Each row is a point on a landscape with many peaks, with its height.
From any point a climber steps to the highest of the 2 points nearest to it. It stops when none of these is higher. Distance is the straight distance between rows; heights are no part of it.
murik: [ 10  -4  -2   0  -9 -20  -1  25 -18  -8  11 -17   4  11  11   3  -9  -4
  -8 -10]  (h 4.41)
Kovug: [-10   4  -2   1  -9  10   8 -11  -8   5  16  10 -12  16  -2   8   4  12
   0   5]  (h 3.27)
mene: [-9  8  0  0  3  5 -6  4  3 15 -8  4 -5 -9 11 -4 -4  3  9 11]  (h 5.21)
gelo: [ 11   0   3  14  15  -5 -21  18   5   2 -11  15  -6  -6  23  -5  -5   0
 -13   3]  (h 2.02)
git: [ -5   9   5  -4   1   0  25 -20   1  -3   6  -4   1  -5  -6   1  -2  -6
   3   6]  (h 3.64)
Geg: [ -3  -8 -18  -9  -8  12   5 -29  18 -10   5  -1   9 -11 -23  -3  14 -10
  24   4]  (h 5.11)
vipit: [-1  8  8 -8 -8 -5 26 -8 -5 -3 11  0  4  4  9  9 -5  1  1  6]  (h 3.25)
fivi: [ 15  -3   3   0 -14 -11  15   3 -18   6  19  -9  -4  11   1   1 -10  -3
  -5  -8]  (h 5.63)
tomuv: [ -1   4   7   5  -5  -9  -2  11   6 -16 -12   7  -1   9  -6  -1   2  12
   5  -5]  (h 7.88)
Vene: [ -2   0   2  -4  16  -3 -18  -1  20 -22 -11  -5   7 -11  -8 -13   6  -5
  -1   7]  (h 5.20)
neton: [ -3  -2  -6  -3  29  -1 -25  11   7  -4 -16   5  13  -9   4 -11  11   1
 -10  -2]  (h 6.60)
Los: [  1  -5 -15 -21  -3  36  18 -35  16   8  12  12   3  -4 -15  16   2   7
  13 -16]  (h 2.01)
dabon: [  1   3  -5  -4 -16  -8  13  -8   0   2  13  -6  -1  10   0  -9  -3  15
   0  -4]  (h 4.70)
nov: [  2  -4  -1  10   9 -14  -9  16 -10  -4  -9  -7  11   5  12 -16   2   4
 -16  -4]  (h 4.14)
bep: [ -2   3   8   3   6 -10 -13   6  12 -21 -17   7   2  -1  -9 -10   1   5
  -5  -6]  (h 5.98)
bon: [  2   1   6  18   2  -4 -16   7   6   1  -7   8 -10   4  15  -3   6  -4
  -2   4]  (h 2.49)
lof: [  1  -5  12   5  -3 -11   2   1 -20   7  -4  -1  -1   6  -6   3  11  14
 -12   3]  (h 5.27)
zopa: [  3   3   7  -2  -3   2  -7  19 -15  -2  -2  -7  -3  16  19   7  -6  -3
 -10   8]  (h 5.17)
gatur: [ -6  -2 -12   8  23   9 -31   4   4  -4 -13  11   7 -11  -2 -15  13  -7
  -1   5]  (h 5.33)
Tozig: [ -3  -2  21  -2  -4 -11   3  -2  -7   2  -5 -13 -10  -4  11   9   2  -1
  -6  -3]  (h 5.57)
Kabem: [ -7   5   1   5 -10  -9   4   8   7  -2  -2  -1   0  14  -5   6 -10   7
   3  -5]  (h 8.53)
Bifib: [ -9  -3 -12  -8 -20   3  34 -24  -3   3  -7   5   1  -1  -7   6  -2   4
  -5  -3]  (h 3.78)
taru: [ -4  -7 -14  -9  -1  23 -20 -11  11  -2  -4  -7   3 -14 -24  -3   7 -13
  22   1]  (h 6.55)
Nuvit: [ -4  -2   9  10  10   0   3  -5  12   0  -2   0   2  -4 -21  10   7  -7
   5   5]  (h 7.12)
Dilig: [  5   3  -8 -14  13  17 -26  -5  10  -5 -20   2  14 -15 -22 -20  14 -11
  14  18]  (h 8.28)
dut: [ -3   9  -6  -1 -10  19  -6 -17  12   0  -6   6  -2   9  -9  -9   1   1
  14   5]  (h 3.30)
dolin: [  9   1   3 -14 -19   6  35  -9  -6  -2  15   3   3   9   9  13   3   8
  -3   1]  (h 2.93)
bito: [-8  8 -8  6 -4 11 -8 -1  4  1  7  9 -2 11 -2 -1  3  7  8  8]  (h 3.63)
Gimer: [ 16  -1   5  -3 -11 -10  11  21 -27   7   9 -16   2  13   5   6 -18  -7
  -5  -9]  (h 5.03)
dekov: [  2  -1  -5 -10 -10  23  36 -20   0   0  11  10   6   2   3  12  10  12
   5   1]  (h 2.50)
tona: [  2  -9 -11 -17  -7  28  32 -30  12   4  11   4   6  -4  -7  12   6  10
  -2 -10]  (h 2.18)
sunuz: [ -8   6   0  -2   8   2  -9   2  15   8 -12   1   2  -5  -4   1  -7  -2
  11   5]  (h 5.66)
vin: [ 13  -3  -5   8  28   7 -31   9  22   2 -22   6   6 -15  -3  -9  -6  -8
  -8 -12]  (h 0.06)
mesiv: [ -5   3  -9 -11  -8  25   6 -22   3   2   7  14  -1   9 -14  -8   7   2
  14   6]  (h 3.03)
soref: [  2   1  -6  -1 -19 -11  24  -9 -10   1  19  -6  -2   4  -1  -6  -5   0
  -3 -14]  (h 5.09)
rilap: [ -3   0  11   1   4   1   1   8 -20   3  14 -10  -3  13  10   4   0  -4
 -11   2]  (h 4.62)
nomo: [-14  -8 -11   4  -5   9   4 -21  14  -9   5  -3   0  -7 -13   7   4  -9
  14   2]  (h 5.55)
bis: [ -2  -5  -5  -5  11  19 -21  -4   4  -4 -10  -2   9 -15 -17 -12   7  -7
  17   6]  (h 7.21)
tuf: [ 23  -6  11  -4  -9 -20 -11  26 -17   2   8 -10 -11   7  20  15 -12   6
  -6   6]  (h 4.34)
Sev: [  2  -7  11   3 -17  -3  18   7 -16  17  21  -7  -8  -8  12  10  -8   7
   4   1]  (h 7.08)
nonib: [ -8  -5  13   7   5  -7   7  -8   5  -6   3 -11  -3   1  -5  13   6  -3
  -2  -1]  (h 6.25)
kepo: [-13  -4  -2   8  20   6 -24   6   7   0   6   4   6 -10  -8  -6  10  -4
   4   3]  (h 4.55)
dif: [ 17  -7   9   5  12 -20 -17  27 -14   1   8  14 -13  -1  31   8  -1   7
 -17   8]  (h 3.73)
vis: [ -3  -4   1  16  -3   5 -11  -7   8  -4 -12   4  -8  -4   4  -6  11   1
  13   1]  (h 2.94)
dubif: [-17   4   3  -5   4  -5  12  -3   1  -5   3  -2   6   5  -5  10  17   2
   8  -3]  (h 6.17)
lik: [-12   2  -6  -4   6 -10   1  -5  13 -14  -3  -7   9   3 -15  -3  15  -1
   7   5]  (h 6.94)
geram: [ -1  -6  16  13   8  -5 -18   7  -8  -6   4   6  -4  -4   6 -14   0  -5
 -18  -5]  (h 3.61)
zokiz: [ 15   0  20  -5 -11 -10  -7  17 -14   7   7 -10 -16   1  13   7 -11   2
  -7  -2]  (h 4.69)
soko: [  2  -6   7   7  -1  -5 -18  17 -11  -9   0   1 -12   3  19  -3  -8  -2
 -21   5]  (h 4.46)
Lil: [  0   8  15   1 -11  -6   2  17   4   1  -3  -6  -8  14  -5   5 -17  11
  -8   1]  (h 7.24)
bel: [  3   2 -29 -25  -2  27  17 -38  19   4  11  17   6  -5 -22   9   5 -10
  14  -9]  (h 1.91)
sufa: [ -5   3   2   0  23   7  -8   2   9   0   5  -6  17  -2  -7  -4  10 -11
  11   2]  (h 4.07)
Pem: [  7  -8  21   1   4 -18 -10  11 -10   6   3  -8 -12  -2  17  10   1   7
  -8  -4]  (h 5.12)
nesa: [  0  -2  13   0 -16 -16   5   3 -20   9   4   0 -10  -1   0   3  -1  19
  -5  -7]  (h 5.71)
Fipib: [-12   3  -8  -3  16  12   6 -10   7  -1  -3  -4  16  -1 -13   0  11 -16
  19   8]  (h 4.15)
pog: [ -4  -1  -9   9 -20   3  18  -1  -5   9  -6  -3  -2   4   4   4   3   0
   4 -11]  (h 3.75)
Vofi: [ -3   1  -7  -6   0  16  29 -28   6   0  15   8   5  -5 -13   5  -2 -12
  -3   3]  (h 4.11)
borat: [ -2   1   3   4 -10  -7   6   7 -11  -4   0  -4  -3  -2   8 -11 -11  -3
  -7   3]  (h 4.21)
Redem: [  1   6  15   4   3   3  -4  20  -2   0  -5   0  -7  13   1  14 -11  -2
  -9   4]  (h 6.05)
zez: [  3  -4  -4  14  17  -6 -22  12  15   1 -12   3   1 -11   3  -9 -10  -2
 -10 -17]  (h 0.44)
lotu: [-10   0 -16  -1 -18   4  20 -16  -4  11  -4  -1  -5  -5   0  -2  -8   0
   2  -5]  (h 4.10)
bega: [ 24  -8   7   3   7 -19 -11  37 -12   3 -11  -8   0   0  17  11 -15   2
 -21  -9]  (h 3.16)
zapek: [ -8  -1 -12  -8   8  18  15 -26   2   0   5   1  13   0 -19   0  10 -17
   7   4]  (h 4.52)
Vobal: [  3  -4   3   4 -11  -2  19   0 -19  17  16   5 -14   6   3   7  -2   8
  -2 -10]  (h 6.33)
tef: [ 40  -7  12  -6  10 -24 -17  35 -22   4   2  -4  -5   3  18  10 -12  -6
 -20  -3]  (h 2.57)
fima: [  6  -1  -1   2  20  -5 -24  13  -1  -3 -15   5  11   0   9 -20   4  12
 -14  -1]  (h 5.26)
Lugeb: [  9  -5   1   5   1 -17  -5  32 -19   3  -3 -11  -1   4  20   3  -9  -4
 -12 -10]  (h 3.84)
ziz: [ -3  -3  -6  12  12 -15  -8  10   8   4 -10  -4   2 -11   8  -4   1   1
   0 -12]  (h 0.75)
Medur: [ -5   3   5   8  16   0 -10  -2  23   3 -14   1   4 -16 -16   5  -1 -10
  11   4]  (h 6.23)
kan: [  1  -4   4  12 -19   9   3  -9   0   6  -7  -2  -6   1   6   0   6   1
   5   1]  (h 3.38)
Goga: [-11   5  -3 -13  -7   3   8 -12  -3  -3  11   0   5   9 -10 -12   0  14
   5  -6]  (h 4.35)
gika: [  0   0 -19 -13  -1  12  14 -33  12  -5   6  -1  10  -9 -20  -1  15 -19
  14  -8]  (h 4.83)
Bivez: [ -7   2 -12  -5 -14  22  18 -28   6   3   9   8   1   5  -5   0   3  14
   7   5]  (h 2.76)
lol: [ 21  -1   9   1   0 -19 -11  30 -15   0  -1   4  -8   6  26  10   2  14
 -10  10]  (h 4.02)
madat: [ -4   3   2   5   4  -7  -5   5   0  -8   3  -8   4   6   4 -13  -5   6
 -11   7]  (h 3.62)
nodos: [ 13   2   6   8   9 -17 -10  27  -8  -2 -15  13  -4  -7  19  -2  -8   2
  -9  -5]  (h 1.55)
dab: [-14  -7 -11   2  -2  13  -7 -13  17  -1 -10  -7  -3 -12 -16  -1   3 -14
  15  -3]  (h 6.04)
mati: [ -2   4   5   7   6 -10  -4  17  -3   9 -19   7  -2 -12   9  -3 -12  -3
   1  -8]  (h 1.08)
lufep: [ -8  11  -3   4  -5  -7   1   0  -2  11   3   4  -8  -5  11  -3 -14  -4
   1  13]  (h 4.80)
Deza: [ -2   5  -4  -2   3  -6  -8 -14  18 -18  -9   0   7  -3 -21 -11  11 -10
   6   8]  (h 6.18)
Fupun: [-11  11  -1  -5  -2   4  -2  -8   5  -7  18  -2   0  14 -11  -8  -1  11
   5  11]  (h 3.98)
kefu: [-11  14 -14  -5 -11   3  14  -7  -2   8   2  -2  -1   7  11  -2 -13  -4
   1   9]  (h 4.45)

For each start below, name the point where the climber stops.
geram -> Kabem
Vofi -> Dilig
Bivez -> fivi
ziz -> lotu
Fipib -> Dilig
madat -> Nuvit
tuf -> Nuvit
bel -> Dilig
kefu -> Nuvit
